Points on a hilly landscape, in no order, each with its height.
From any point a ball rolls to the lowest of the 2 points nearest to it. It stops when none of these is lower. Distance is the straight distance between rows; heights are no part of it.
J727: [104,73,117,116,98,97,111,107,105,80,99,114,132,115,99,88,63,84,117,98,121,82,105,104,121,89,124]  h=326
J366: [103,105,113,86,92,89,104,92,110,74,123,113,129,96,116,84,76,110,94,141,99,108,87,130,115,89,89]  h=132
J604: [126,117,117,82,100,104,100,120,99,82,136,122,111,89,90,91,80,105,111,121,83,120,68,130,128,92,95]  h=377
J193: [68,85,83,79,99,120,93,112,95,98,123,113,76,107,74,131,113,85,87,135,101,98,71,121,99,113,94]  h=369
J57: [112,82,127,131,106,114,88,130,85,99,89,108,88,86,79,113,93,120,114,99,123,85,88,84,74,122,130]  h=234
J404: [88,113,118,125,99,99,111,103,91,87,92,106,107,128,111,91,121,95,81,94,83,109,104,121,128,61,104]  h=752
J154: [121,110,130,129,107,93,109,105,91,86,56,82,87,91,104,93,120,121,94,83,102,107,100,73,75,85,123]  h=28
J721: [79,103,75,83,99,92,93,80,102,122,93,80,83,113,78,111,116,90,85,105,95,106,81,112,100,73,76]  h=263
J311: [72,62,106,110,88,108,107,106,103,78,108,107,91,113,77,120,98,99,82,133,123,102,80,131,97,113,97]  h=781
J908: [101,56,119,134,63,98,128,113,104,63,76,114,117,119,93,106,103,111,113,123,104,78,91,131,111,99,103]  h=240
J748: [112,94,135,104,106,121,92,129,78,84,119,129,75,88,65,141,97,99,93,103,89,103,80,114,95,86,109]  h=308
J201: [87,77,109,114,81,91,119,84,110,71,85,103,105,101,96,114,114,117,81,142,112,113,88,127,88,99,83]  h=568
J945: [90,91,94,114,98,82,126,74,117,77,88,94,134,143,133,82,106,92,97,105,109,92,119,116,133,86,104]  h=569
J915: [79,90,79,104,99,108,100,87,106,121,84,89,80,116,76,118,112,98,81,103,114,99,98,101,78,108,86]  h=66
J281: [103,113,111,118,110,108,94,114,91,114,92,117,107,112,107,86,100,79,106,58,86,98,121,90,120,77,122]  h=729
J356: [100,87,110,114,101,113,98,116,93,91,105,120,92,95,75,120,79,90,100,104,107,101,87,112,96,92,115]  h=713
J983: [80,104,93,93,101,84,106,80,106,104,86,76,90,125,95,90,114,92,80,103,100,107,93,119,111,64,88]  h=241
J91: [81,94,69,95,86,125,96,120,95,117,106,101,93,120,69,110,103,66,102,103,89,77,86,115,118,79,99]  h=636
J918: [77,94,87,90,101,109,91,84,98,113,109,109,82,83,84,119,99,93,87,118,107,115,74,116,100,105,89]  h=166
J15: [93,116,88,80,112,94,87,72,101,121,87,87,80,80,107,102,92,107,84,100,107,133,91,102,93,106,81]  h=141
J641: [100,112,83,81,99,83,82,55,104,133,84,79,83,90,94,95,101,105,88,92,98,121,95,96,85,95,69]  h=125
J133: [109,95,107,102,111,64,116,73,130,92,79,81,125,118,124,83,93,105,117,88,115,109,128,77,103,95,94]  h=585
J899: [116,138,93,104,107,113,94,103,81,126,86,94,78,101,96,98,128,88,95,66,62,100,107,80,105,64,92]  h=79
J343: [125,117,120,81,96,93,110,124,109,77,146,116,125,97,108,79,73,102,111,115,89,111,92,123,109,87,105]  h=319
J967: [116,115,128,96,112,111,73,102,77,103,104,116,64,53,102,129,97,112,89,97,90,123,84,103,98,112,110]  h=463
J172: [115,116,122,128,124,86,110,90,94,91,56,76,125,111,128,75,125,113,126,69,106,95,119,62,95,106,128]  h=49
J129: [126,89,118,83,103,69,127,116,134,76,132,100,126,89,123,83,69,110,122,101,105,97,114,105,102,86,129]  h=388
J766: [111,130,63,103,89,111,100,96,87,124,115,97,98,105,102,53,129,90,122,66,60,74,132,87,131,85,66]  h=274
J82: [100,87,106,102,100,82,96,68,108,88,84,97,114,95,99,91,90,118,94,120,121,121,94,108,102,100,89]  h=137
J255: [102,76,135,116,93,110,95,105,91,75,99,128,99,79,80,114,78,113,101,109,112,104,83,115,100,107,103]  h=725
J166: [97,102,73,91,88,135,87,104,75,120,107,97,83,80,57,121,122,82,101,106,69,76,111,88,99,89,89]  h=733
J902: [83,96,96,93,111,105,93,73,101,107,89,100,76,81,95,118,98,108,75,113,116,132,86,102,94,111,91]  h=158
J163: [117,85,116,100,97,75,126,107,129,67,129,101,135,112,134,82,71,102,117,103,101,83,123,111,111,91,120]  h=339
J552: [101,119,114,116,106,100,99,110,89,95,104,115,117,118,111,85,102,79,102,78,80,113,103,111,120,66,110]  h=738
J360: [88,98,77,98,97,142,85,97,81,118,102,96,81,85,83,129,103,89,82,113,107,70,117,71,54,146,91]  h=97
J392: [109,118,50,81,78,119,123,126,105,107,143,104,122,121,116,70,95,91,125,85,79,85,103,106,141,101,119]  h=482
J745: [78,93,110,91,104,103,86,83,96,100,98,111,100,62,113,119,71,108,100,104,122,121,81,107,118,126,87]  h=139
J232: [91,78,110,111,65,75,114,82,105,76,79,107,119,106,113,101,108,116,79,152,103,96,83,129,107,90,82]  h=553
J764: [79,81,66,96,82,115,95,94,100,126,96,95,108,109,69,108,94,66,101,97,103,69,100,103,110,79,98]  h=627
J541: [98,113,84,114,108,86,87,77,103,135,84,82,129,116,122,80,103,96,122,55,100,63,138,63,104,101,110]  h=616
J911: [83,111,96,109,97,119,108,104,88,105,115,122,116,137,101,79,100,71,98,82,91,97,102,124,137,84,131]  h=102
J803: [113,120,119,109,129,65,112,103,123,104,97,91,122,113,128,85,110,107,135,67,110,87,136,59,102,117,132]  h=64
J558: [119,112,121,77,86,74,118,108,110,70,139,106,129,95,123,83,70,108,106,127,92,102,92,142,109,87,95]  h=243
J942: [114,121,93,95,99,105,91,98,84,125,87,91,74,94,87,110,117,91,87,84,73,104,99,84,90,67,92]  h=58
J519: [115,121,92,77,119,77,111,114,117,122,126,86,105,101,127,77,104,95,126,74,75,94,127,83,95,84,106]  h=113
J875: [92,102,102,133,122,92,104,77,101,121,73,109,101,138,117,74,124,89,110,67,107,89,135,91,124,100,128]  h=614
J330: [99,128,106,123,107,114,102,129,88,93,96,100,69,118,92,116,130,86,70,81,76,103,102,97,87,71,109]  h=159
J698: [104,103,99,97,122,137,88,119,99,87,106,109,64,118,87,126,119,89,60,113,104,108,91,96,63,138,82]  h=168
J892: [114,107,88,64,114,78,95,97,115,127,128,96,110,88,108,77,84,103,113,103,99,120,103,91,98,93,77]  h=411
J190: [116,118,72,76,91,76,82,69,110,141,84,65,94,113,109,75,97,98,104,72,94,88,120,92,90,88,67]  h=104
J430: [97,111,68,82,84,141,86,87,81,111,107,81,63,89,59,122,133,84,88,103,72,78,116,89,74,101,76]  h=740
J241: [120,109,122,131,110,103,109,114,89,88,75,86,74,94,103,106,118,111,78,85,90,104,96,83,66,88,116]  h=55
J810: [115,96,74,62,96,73,121,118,125,110,143,89,111,86,112,82,91,97,132,93,89,93,107,98,104,77,117]  h=441
J405: [91,121,83,70,94,104,103,115,94,98,113,96,102,118,76,86,103,82,105,124,80,102,66,121,143,82,95]  h=261
J209: [104,117,117,108,125,79,105,107,116,108,108,104,125,116,134,75,113,94,126,58,96,91,138,73,107,102,135]  h=82
J928: [114,91,120,80,111,50,122,88,140,92,109,83,127,89,126,81,91,123,130,100,122,107,128,75,77,112,120]  h=605
J252: [110,100,92,55,107,80,110,103,116,115,141,99,108,74,117,85,84,116,115,114,103,125,95,112,100,102,93]  h=394
J274: [114,94,104,103,106,93,128,119,126,81,132,117,134,121,130,82,80,85,132,78,111,82,127,107,118,111,147]  h=192
J103: [106,117,85,78,106,97,94,96,98,111,112,94,97,106,93,87,112,92,97,101,78,113,88,104,116,75,82]  h=182
J595: [90,78,113,113,94,97,109,96,108,82,89,97,109,119,88,99,96,92,91,117,111,100,94,107,112,82,109]  h=777
J503: [101,104,126,102,108,123,94,132,85,76,130,126,66,104,73,140,114,95,81,112,84,103,86,123,85,102,103]  h=252
J28: [91,123,98,112,102,112,102,119,85,104,94,97,75,116,87,107,126,81,87,84,73,107,97,103,111,62,104]  h=200
J136: [89,102,88,107,108,116,89,90,90,113,83,98,62,74,97,121,99,110,73,102,105,117,93,90,61,131,97]  h=199
J950: [110,115,93,103,116,61,95,78,111,119,64,63,123,120,111,83,101,111,127,68,116,86,121,59,83,109,109]  h=592
J223: [95,62,116,148,71,102,135,109,101,67,68,108,114,125,100,103,124,96,113,109,103,83,108,121,110,89,109]  h=258
J861: [85,91,106,96,98,128,77,97,71,114,107,110,87,46,104,144,86,101,105,98,106,96,96,90,98,135,104]  h=208
J85: [92,83,116,111,96,121,79,107,82,112,105,121,84,59,84,132,79,105,106,105,113,94,87,95,91,129,114]  h=214
J686: [111,119,94,60,114,95,95,95,104,109,139,102,96,71,116,89,94,120,115,114,86,136,88,108,112,108,74]  h=375
J731: [101,103,94,89,118,62,101,88,123,119,90,76,130,118,122,78,94,97,122,76,113,86,131,58,92,107,110]  h=595
J260: [99,105,98,100,112,142,86,111,72,109,95,97,61,79,114,124,106,102,75,95,98,91,97,71,50,160,109]  h=296
J95: [112,114,75,79,108,67,92,79,115,133,91,72,109,111,115,80,87,98,117,73,105,88,130,75,89,94,78]  h=114
J76: [102,132,70,93,104,119,101,121,85,117,111,108,104,118,99,75,122,85,113,74,63,93,108,95,136,74,91]  h=242
J889: [102,75,108,106,91,80,106,78,112,76,98,109,131,91,108,91,74,116,93,133,122,111,90,126,118,109,84]  h=93
J31: [101,85,109,102,99,76,106,63,112,91,67,90,115,92,104,83,99,122,99,99,118,132,102,88,97,109,90]  h=155
J335: [105,108,115,101,110,90,82,88,100,115,85,104,112,64,106,97,81,116,111,102,116,124,96,78,83,112,104]  h=118
J68: [101,86,96,101,95,119,91,125,86,105,119,119,95,97,68,120,89,78,99,113,96,89,80,111,105,87,114]  h=697
J378: [95,85,113,103,109,97,90,90,100,106,96,112,109,64,100,102,69,109,106,105,128,119,88,99,101,126,96]  h=130
J891: [107,120,54,86,90,118,113,108,95,125,133,105,105,112,114,59,118,86,133,69,70,72,132,92,134,90,85]  h=266
J765: [85,93,106,89,97,123,69,111,85,103,110,119,77,50,108,151,86,95,92,96,100,108,84,109,118,131,100]  h=213
J496: [124,106,149,115,111,89,89,109,91,91,86,116,92,73,88,103,85,119,101,97,103,110,87,92,94,88,108]  h=499
J747: [86,109,61,72,105,132,79,88,92,115,111,100,56,96,84,130,130,89,70,114,87,102,101,102,77,130,75]  h=748
J898: [111,103,112,90,105,100,88,111,90,97,111,117,99,80,89,109,82,95,101,109,90,118,77,114,112,80,98]  h=428
J657: [96,99,85,120,93,121,95,104,67,121,81,81,88,90,86,107,107,121,103,99,108,71,95,58,48,136,118]  h=305
J220: [112,103,107,100,113,64,106,71,112,103,58,67,120,111,110,73,99,117,111,78,112,104,117,66,88,105,106]  h=590
J949: [72,112,116,121,75,114,114,121,81,73,105,111,106,133,97,105,118,79,85,111,85,95,87,142,133,73,127]  h=120
J624: [83,89,66,98,84,118,95,84,98,135,94,86,74,95,74,119,117,87,87,96,100,83,111,91,73,95,83]  h=81
J782: [85,114,111,127,91,108,109,106,85,80,108,123,118,131,105,91,100,80,89,90,95,94,100,130,138,75,133]  h=37
J521: [96,64,110,145,80,106,132,105,99,66,83,112,124,132,106,92,100,90,111,93,118,88,107,121,132,98,127]  h=273
J381: [115,103,137,141,99,104,112,115,89,68,77,104,83,97,94,112,117,117,81,95,93,105,97,98,81,81,105]  h=117
J138: [101,86,101,100,102,78,116,79,122,90,81,89,126,133,121,78,91,95,113,87,118,96,125,94,125,90,105]  h=579
J670: [72,99,77,76,100,138,83,102,101,102,104,98,62,78,112,144,112,90,73,100,103,113,95,101,88,151,85]  h=753
J461: [98,74,112,133,79,95,121,101,106,70,77,100,98,113,99,110,118,119,87,124,104,106,98,114,84,88,88]  h=584
J980: [88,91,110,115,75,77,118,94,97,75,80,103,120,119,117,97,117,97,71,132,91,89,92,123,113,72,88]  h=527
J933: [105,107,118,90,110,116,77,99,84,110,112,124,95,59,99,121,87,103,100,109,95,120,79,105,103,108,98]  h=454
J449: [64,102,59,69,91,130,74,87,98,122,108,96,63,80,100,138,120,94,76,110,99,109,92,110,95,139,80]  h=751
J162: [104,117,114,121,113,113,110,120,94,88,84,90,61,116,97,110,129,104,62,88,87,100,99,82,68,91,108]  h=101
J845: [109,122,69,69,96,76,88,67,107,136,93,72,90,101,97,77,102,105,103,87,87,111,106,97,96,90,51]  h=112
J586: [107,101,52,60,84,87,134,120,124,116,139,91,102,99,118,74,105,110,141,82,75,85,109,97,119,75,119]  h=455
J998: [76,90,100,81,97,126,83,104,86,93,122,119,74,72,101,144,93,96,97,111,106,109,73,128,120,129,103]  h=219
J627: [108,113,111,104,111,101,93,101,92,97,94,97,77,82,90,114,105,103,75,106,95,118,87,104,89,83,99]  h=92
J203: [96,114,82,62,99,78,108,87,118,100,123,84,116,107,109,77,92,107,100,130,98,119,84,131,121,92,76]  h=284
J530: [92,92,101,131,112,87,113,73,111,97,64,91,111,135,121,76,121,101,101,71,111,100,128,90,118,93,116]  h=613
J578: [90,92,103,129,96,90,126,85,104,80,54,83,85,132,115,97,135,110,69,83,101,111,115,95,82,83,100]  h=608
J211: [100,93,105,114,101,113,83,118,85,115,96,110,96,93,74,119,99,82,101,90,91,86,97,84,89,79,110]  h=715
J75: [100,97,103,111,110,129,92,126,91,98,103,105,70,114,83,126,109,92,77,103,100,90,101,78,60,118,94]  h=134
J734: [111,92,114,118,121,139,101,124,82,86,79,93,72,107,98,105,115,109,88,110,117,100,86,82,49,165,98]  h=286
J244: [121,107,123,125,110,82,108,86,99,85,51,78,106,105,112,83,113,112,106,74,104,110,108,67,86,92,124]  h=41
J896: [95,85,123,119,108,126,96,115,93,82,91,117,64,81,81,128,98,120,86,105,115,106,88,107,74,132,109]  h=265
J623: [102,80,112,130,95,106,117,109,99,73,95,117,133,127,104,91,87,83,104,83,110,83,107,118,135,92,132]  h=294
J563: [79,84,117,112,93,119,105,115,103,61,118,118,84,118,76,121,105,100,71,136,109,95,86,130,87,124,90]  h=771
J818: [97,111,86,124,122,93,97,70,103,141,73,103,112,129,121,73,112,83,116,57,106,79,141,80,106,110,116]  h=615
J237: [110,123,73,62,107,85,87,88,111,126,110,88,94,113,99,77,110,108,103,101,79,119,92,97,113,85,56]  h=138
J772: [88,90,67,91,78,132,97,121,84,103,116,109,105,104,58,110,105,71,106,115,78,84,76,113,131,80,96]  h=652
J248: [101,126,59,89,92,99,97,95,90,128,105,93,91,128,111,58,131,90,114,68,72,91,114,99,135,78,68]  h=279
J744: [107,105,126,98,104,77,98,78,108,87,90,104,112,57,138,87,78,134,98,104,115,137,102,108,95,127,77]  h=538
J952: [104,99,115,115,81,72,111,77,103,77,75,93,105,115,122,96,123,112,73,137,89,105,99,110,106,72,74]  h=495
J428: [107,114,94,61,104,82,96,97,103,99,123,98,106,88,101,81,93,108,99,134,92,131,76,114,119,93,79]  h=333
J394: [111,93,126,132,112,121,94,133,74,96,85,104,75,80,85,122,105,126,108,97,110,92,87,77,59,139,126]  h=245
J672: [106,139,71,70,97,89,104,105,105,117,113,84,91,129,120,55,119,101,118,80,66,99,108,101,135,75,74]  h=271
J811: [91,107,93,101,103,123,87,90,82,110,87,94,67,59,111,127,102,110,87,90,106,109,90,78,76,140,110]  h=202
J999: [111,114,47,70,78,107,130,134,116,100,147,100,111,100,109,72,94,108,133,90,71,87,99,110,127,91,131]  h=467
J644: [98,67,120,122,106,137,106,126,99,85,99,116,80,104,78,123,94,116,100,111,118,101,86,106,75,148,99]  h=275
J309: [91,75,114,121,97,118,84,120,81,104,100,117,91,81,69,129,85,104,114,107,123,80,87,82,85,127,117]  h=221
J700: [115,93,141,129,103,123,102,116,81,77,87,111,66,78,97,122,102,131,100,101,113,102,85,92,69,137,119]  h=254
J167: [114,133,88,82,108,86,99,115,103,128,122,88,122,84,123,80,106,97,133,69,81,72,142,64,88,86,107]  h=77
J84: [80,69,83,129,99,113,101,116,95,112,92,116,123,124,89,99,89,71,114,80,119,69,104,89,115,91,131]  h=743
J145: [109,94,80,78,94,98,104,114,111,95,123,92,129,116,101,82,72,74,112,98,107,92,97,111,126,83,102]  h=526
J195: [110,81,93,83,108,79,108,90,126,96,116,101,129,102,108,85,60,108,112,111,131,109,104,98,102,107,102]  h=401
J389: [108,122,89,73,107,84,115,112,119,102,133,81,108,112,122,69,107,102,117,84,79,103,116,108,115,71,98]  h=150
J169: [107,104,90,78,106,66,91,69,123,129,88,78,113,103,108,74,85,112,110,94,115,108,115,80,82,105,89]  h=126
J125: [91,105,131,102,89,101,105,118,83,67,111,117,96,103,86,115,105,94,81,131,84,104,79,137,105,75,103]  h=285
J682: [93,103,91,94,117,126,95,104,92,102,101,99,60,90,104,128,118,103,64,106,105,112,96,96,62,133,94]  h=188
J858: [106,67,131,134,96,105,104,113,94,82,86,118,110,95,75,109,83,105,121,106,117,93,85,102,98,106,120]  h=734
J481: [71,76,96,117,95,103,110,103,107,92,94,105,92,118,79,115,97,94,86,112,119,102,88,114,94,100,101]  h=787
J114: [105,112,49,83,81,124,112,119,96,115,125,106,130,123,99,68,91,74,125,87,81,75,103,107,145,94,102]  h=494
J80: [102,102,94,94,109,86,93,94,100,115,93,90,105,111,94,92,103,88,96,94,97,108,98,104,108,69,88]  h=215
J52: [93,116,92,80,106,72,99,60,106,97,87,85,101,101,107,88,103,114,76,113,106,130,94,117,95,83,72]  h=456
J272: [118,99,140,120,101,90,98,90,96,78,86,111,101,68,104,100,91,124,93,111,103,119,95,97,89,98,95]  h=518
J165: [77,91,82,67,97,125,79,105,81,100,125,116,83,77,87,128,102,85,102,128,97,113,66,132,135,126,101]  h=232
J444: [105,80,128,125,113,147,104,128,93,76,90,107,76,103,93,118,106,113,93,113,118,106,92,97,62,160,88]  h=280
J400: [97,85,105,121,77,80,117,80,105,71,84,98,133,137,128,89,112,100,88,123,101,86,108,124,136,74,97]  h=555
J304: [98,65,117,120,68,99,116,99,105,67,96,118,121,102,90,105,85,108,100,124,114,86,82,129,111,94,105]  h=210
J78: [104,101,107,105,117,89,124,110,109,101,136,125,125,123,130,75,96,84,122,70,92,83,134,102,115,109,148]  h=149
J763: [89,90,102,141,108,98,120,81,112,91,51,83,86,139,111,87,137,102,93,68,110,104,125,92,98,86,117]  h=611
J977: [117,96,128,113,86,88,108,101,101,66,105,120,127,104,102,92,79,104,97,114,97,91,93,122,116,81,102]  h=233
J735: [124,112,119,116,116,77,89,108,100,109,79,92,129,94,100,89,93,121,126,79,111,90,107,55,83,108,127]  h=83
J904: [109,105,114,101,121,79,115,115,121,99,123,111,123,98,132,81,93,95,126,73,102,80,141,82,109,99,142]  h=108
J729: [106,119,125,81,87,107,99,115,82,78,130,122,102,90,82,99,86,98,99,142,84,112,63,140,138,95,103]  h=419
J194: [92,112,127,121,84,112,106,123,86,68,109,115,100,114,90,111,107,84,89,104,82,101,85,135,122,63,112]  h=189
J583: [116,93,121,111,87,87,129,122,120,55,130,118,138,114,132,84,71,93,122,89,104,80,124,121,124,105,137]  h=259
J781: [94,105,102,94,91,71,108,63,109,89,77,79,107,111,107,91,117,113,68,124,102,119,102,118,102,73,70]  h=472
J425: [117,122,77,96,103,110,97,109,97,128,117,111,107,110,113,71,110,80,122,66,69,89,131,87,125,79,99]  h=255
J733: [117,115,103,91,112,90,87,112,101,130,109,92,128,88,108,84,97,95,127,73,98,67,125,62,83,93,108]  h=89
J737: [80,109,74,84,101,112,92,108,105,117,104,93,66,117,84,125,130,79,74,109,91,95,92,104,79,96,83]  h=302
J774: [107,103,92,69,106,66,116,93,133,100,123,82,117,112,131,74,96,101,108,101,94,113,123,111,105,73,99]  h=197
J538: [97,90,85,117,103,92,103,95,109,120,66,83,85,114,92,106,109,101,91,73,110,92,104,81,83,85,100]  h=91
J56: [100,92,126,114,80,91,108,93,98,66,99,116,117,99,100,107,80,104,87,133,106,100,82,131,115,81,93]  h=142
J180: [103,145,81,87,103,100,110,121,90,106,118,101,93,125,111,62,128,103,111,80,54,107,99,100,145,71,81]  h=257
J605: [115,108,110,107,119,83,91,113,99,115,86,94,131,108,108,86,95,103,129,73,110,75,121,56,99,103,126]  h=68
J120: [98,97,112,84,109,80,97,72,114,91,116,99,117,68,137,91,69,114,102,116,112,140,99,109,105,122,79]  h=544
J49: [90,102,109,108,105,122,77,100,71,116,92,98,82,52,114,138,87,117,101,90,114,101,91,76,79,144,115]  h=205
J742: [99,87,79,107,96,99,86,85,108,132,79,82,128,104,91,97,88,82,115,78,109,69,123,78,100,89,101]  h=620
J111: [112,90,119,95,81,75,104,83,104,71,103,119,129,86,126,92,84,116,94,144,101,95,79,129,115,101,75]  h=29
J717: [114,75,120,98,104,83,103,92,114,82,113,110,135,88,103,85,69,115,120,112,126,102,101,99,108,103,102]  h=382
J664: [123,94,102,73,111,74,113,121,125,99,141,102,119,90,115,87,75,108,119,100,101,99,107,102,93,81,119]  h=416
J29: [120,106,103,86,112,50,109,94,135,111,103,72,118,99,127,81,89,112,129,88,115,98,130,68,76,109,117]  h=601
J452: [99,74,117,132,98,105,99,122,100,100,77,102,110,103,69,110,97,100,125,91,126,86,98,82,94,104,131]  h=737
J592: [100,97,73,108,91,91,87,78,95,131,64,72,88,105,92,101,107,102,94,74,101,76,118,75,72,90,93]  h=96
J680: [89,90,112,132,95,96,113,102,99,79,85,104,103,126,101,100,109,92,85,100,102,101,108,114,112,74,113]  h=766
J514: [103,98,59,88,90,116,102,113,103,113,122,105,133,117,83,88,77,74,125,100,93,83,90,103,135,87,97]  h=507
J411: [88,93,69,97,88,128,92,89,89,126,91,85,77,88,76,124,111,97,84,102,102,78,111,82,54,122,87]  h=90
J636: [121,98,134,113,93,83,102,77,107,78,72,105,114,65,123,91,95,132,101,114,107,129,100,96,94,111,83]  h=531
J610: [93,106,95,67,108,77,93,68,114,112,110,88,101,87,117,83,94,107,90,115,100,140,96,117,105,102,61]  h=437
J382: [99,100,89,111,106,133,98,102,74,115,88,82,71,96,96,119,108,111,78,100,101,79,102,57,40,143,107]  h=300
J465: [97,91,87,103,109,143,86,119,89,110,105,108,73,102,75,129,107,88,80,108,113,79,103,74,51,143,89]  h=107
J477: [103,107,93,76,102,71,113,78,125,99,106,78,122,120,111,77,92,102,95,114,110,111,105,118,111,79,82]  h=244
J71: [87,70,98,122,92,112,97,117,92,113,86,106,114,106,78,111,88,84,114,87,117,76,105,82,99,97,123]  h=741
J794: [100,135,85,98,105,111,96,111,84,118,98,102,82,118,95,88,131,86,93,71,61,106,97,110,126,61,87]  h=225
J105: [109,105,113,119,111,105,93,127,86,106,98,110,111,98,90,103,94,81,109,76,88,97,107,86,109,78,117]  h=723
J435: [94,99,133,98,90,109,94,105,88,74,115,127,90,84,83,123,95,105,78,136,93,106,72,148,113,103,101]  h=353
J651: [127,93,138,121,96,81,114,112,105,59,97,120,136,101,114,81,82,108,113,101,97,95,110,106,112,87,96]  h=313
J137: [56,85,82,81,94,115,87,86,102,112,103,99,81,75,95,135,93,95,86,119,120,120,79,121,110,130,83]  h=151
J776: [64,91,89,85,95,108,82,81,103,109,99,92,91,65,118,134,81,99,98,98,122,126,79,115,119,128,86]  h=145
J719: [85,85,86,118,100,108,109,104,108,113,78,85,78,116,83,109,117,100,86,95,111,99,100,83,67,98,103]  h=80
J752: [92,97,78,72,109,76,92,67,126,118,107,91,116,85,117,85,74,112,100,109,116,135,95,104,102,117,73]  h=424
J556: [96,103,114,90,99,114,85,109,79,92,126,131,88,85,80,112,89,98,95,127,94,118,63,129,117,102,101]  h=387
J77: [92,90,108,134,85,91,114,100,105,77,66,87,97,118,112,107,137,115,76,106,99,106,105,102,86,79,86]  h=599
J814: [114,105,121,113,109,85,84,105,96,103,80,99,116,77,89,94,84,110,112,94,113,100,98,72,82,104,120]  h=99
J524: [111,108,131,119,101,105,99,107,88,73,94,108,80,86,91,118,109,117,77,113,90,112,93,106,80,80,102]  h=193
J561: [81,77,126,111,86,111,102,103,104,60,115,117,77,91,103,130,104,114,77,137,107,109,86,139,92,126,86]  h=760
J923: [109,109,84,98,94,123,83,121,77,122,108,105,93,86,71,115,109,78,106,91,74,86,101,88,111,79,96]  h=724
J749: [121,97,119,102,104,61,103,77,107,97,62,78,125,100,113,70,100,126,123,97,119,122,114,69,82,122,109]  h=593
J328: [106,115,75,92,83,88,75,64,97,139,67,66,99,101,99,85,102,95,104,74,104,73,125,75,82,93,70]  h=100
J714: [123,97,123,100,108,51,109,78,129,80,89,79,123,95,121,77,90,129,118,101,121,118,127,81,83,117,102]  h=598
J611: [78,104,74,62,87,105,99,98,99,103,108,91,99,111,73,92,96,87,94,146,98,103,58,130,137,97,101]  h=317
J368: [101,96,80,99,75,130,94,125,79,100,126,119,111,103,61,112,84,62,108,107,87,82,77,104,130,85,114]  h=673
J791: [84,100,73,77,97,129,88,117,89,114,119,104,73,106,65,131,130,78,83,120,87,93,81,107,96,101,86]  h=335
J499: [75,84,67,109,91,102,91,84,101,133,83,90,109,114,88,101,95,77,104,82,107,67,115,87,109,93,100]  h=622
J564: [98,121,87,80,99,98,105,114,97,105,110,92,110,118,93,75,102,87,106,103,78,109,88,112,140,75,88]  h=220
J115: [108,102,94,92,113,77,89,66,112,114,77,85,107,89,107,81,86,117,100,94,113,127,107,86,88,108,80]  h=140
J783: [104,116,71,82,94,136,80,95,88,116,107,92,52,99,81,128,131,90,77,103,74,87,109,87,67,116,84]  h=744
J312: [76,92,118,103,95,130,94,101,105,63,109,111,68,89,113,136,102,108,75,123,118,119,90,122,89,146,83]  h=756
J633: [95,81,89,73,106,65,96,75,127,116,113,93,122,90,112,84,68,108,112,107,125,115,108,96,95,120,92]  h=415
J739: [116,116,118,120,123,74,108,90,115,99,68,82,127,118,118,77,110,103,134,69,111,93,129,65,104,116,130]  h=54
J149: [67,101,71,67,83,121,94,104,91,102,116,106,82,103,63,114,115,80,96,142,99,101,64,131,121,102,97]  h=363
J528: [93,97,115,109,111,128,89,122,97,79,119,117,62,106,85,131,117,96,69,119,104,109,89,115,69,122,91]  h=198
J648: [67,100,54,86,93,110,90,81,102,128,96,83,69,122,72,116,124,88,77,104,94,86,87,115,88,90,68]  h=281
J897: [111,114,77,58,108,92,93,88,105,134,131,96,96,62,111,83,93,117,120,99,82,120,110,84,89,108,69]  h=427
J102: [128,76,138,109,98,80,108,109,120,67,112,119,133,89,107,86,67,114,123,110,111,92,103,106,107,102,104]  h=360
J301: [112,102,114,108,120,136,94,120,79,91,100,96,67,95,107,117,108,107,82,98,103,98,93,79,57,156,104]  h=291
J306: [106,80,78,63,104,62,103,82,139,126,118,78,125,103,116,78,72,103,120,94,119,90,122,89,92,106,100]  h=425
J691: [125,116,147,111,114,106,87,104,75,91,96,118,75,58,94,121,90,121,87,101,91,119,84,97,88,101,108]  h=477
J938: [73,98,102,94,105,132,90,99,104,78,106,97,63,89,125,147,104,104,71,105,109,115,89,110,88,155,84]  h=754
J359: [109,93,134,116,102,120,89,137,81,98,109,131,76,88,69,134,97,102,100,98,99,89,89,97,78,104,120]  h=343
J849: [101,110,81,107,100,87,84,79,100,136,83,77,139,102,102,83,93,96,123,76,108,55,131,58,93,97,101]  h=618
J584: [103,112,85,89,105,110,88,93,87,120,99,106,77,76,84,116,108,96,83,99,85,114,90,89,88,89,91]  h=20

Two balls start at each pair of points below. Name the first point that both come to, or write none.
J368 and J514: none
J892 and J897: J686
J201 and J272: none

For each start below, name the point where the ball stops.
J255: J56
J744: J782
J461: J56
J400: J56
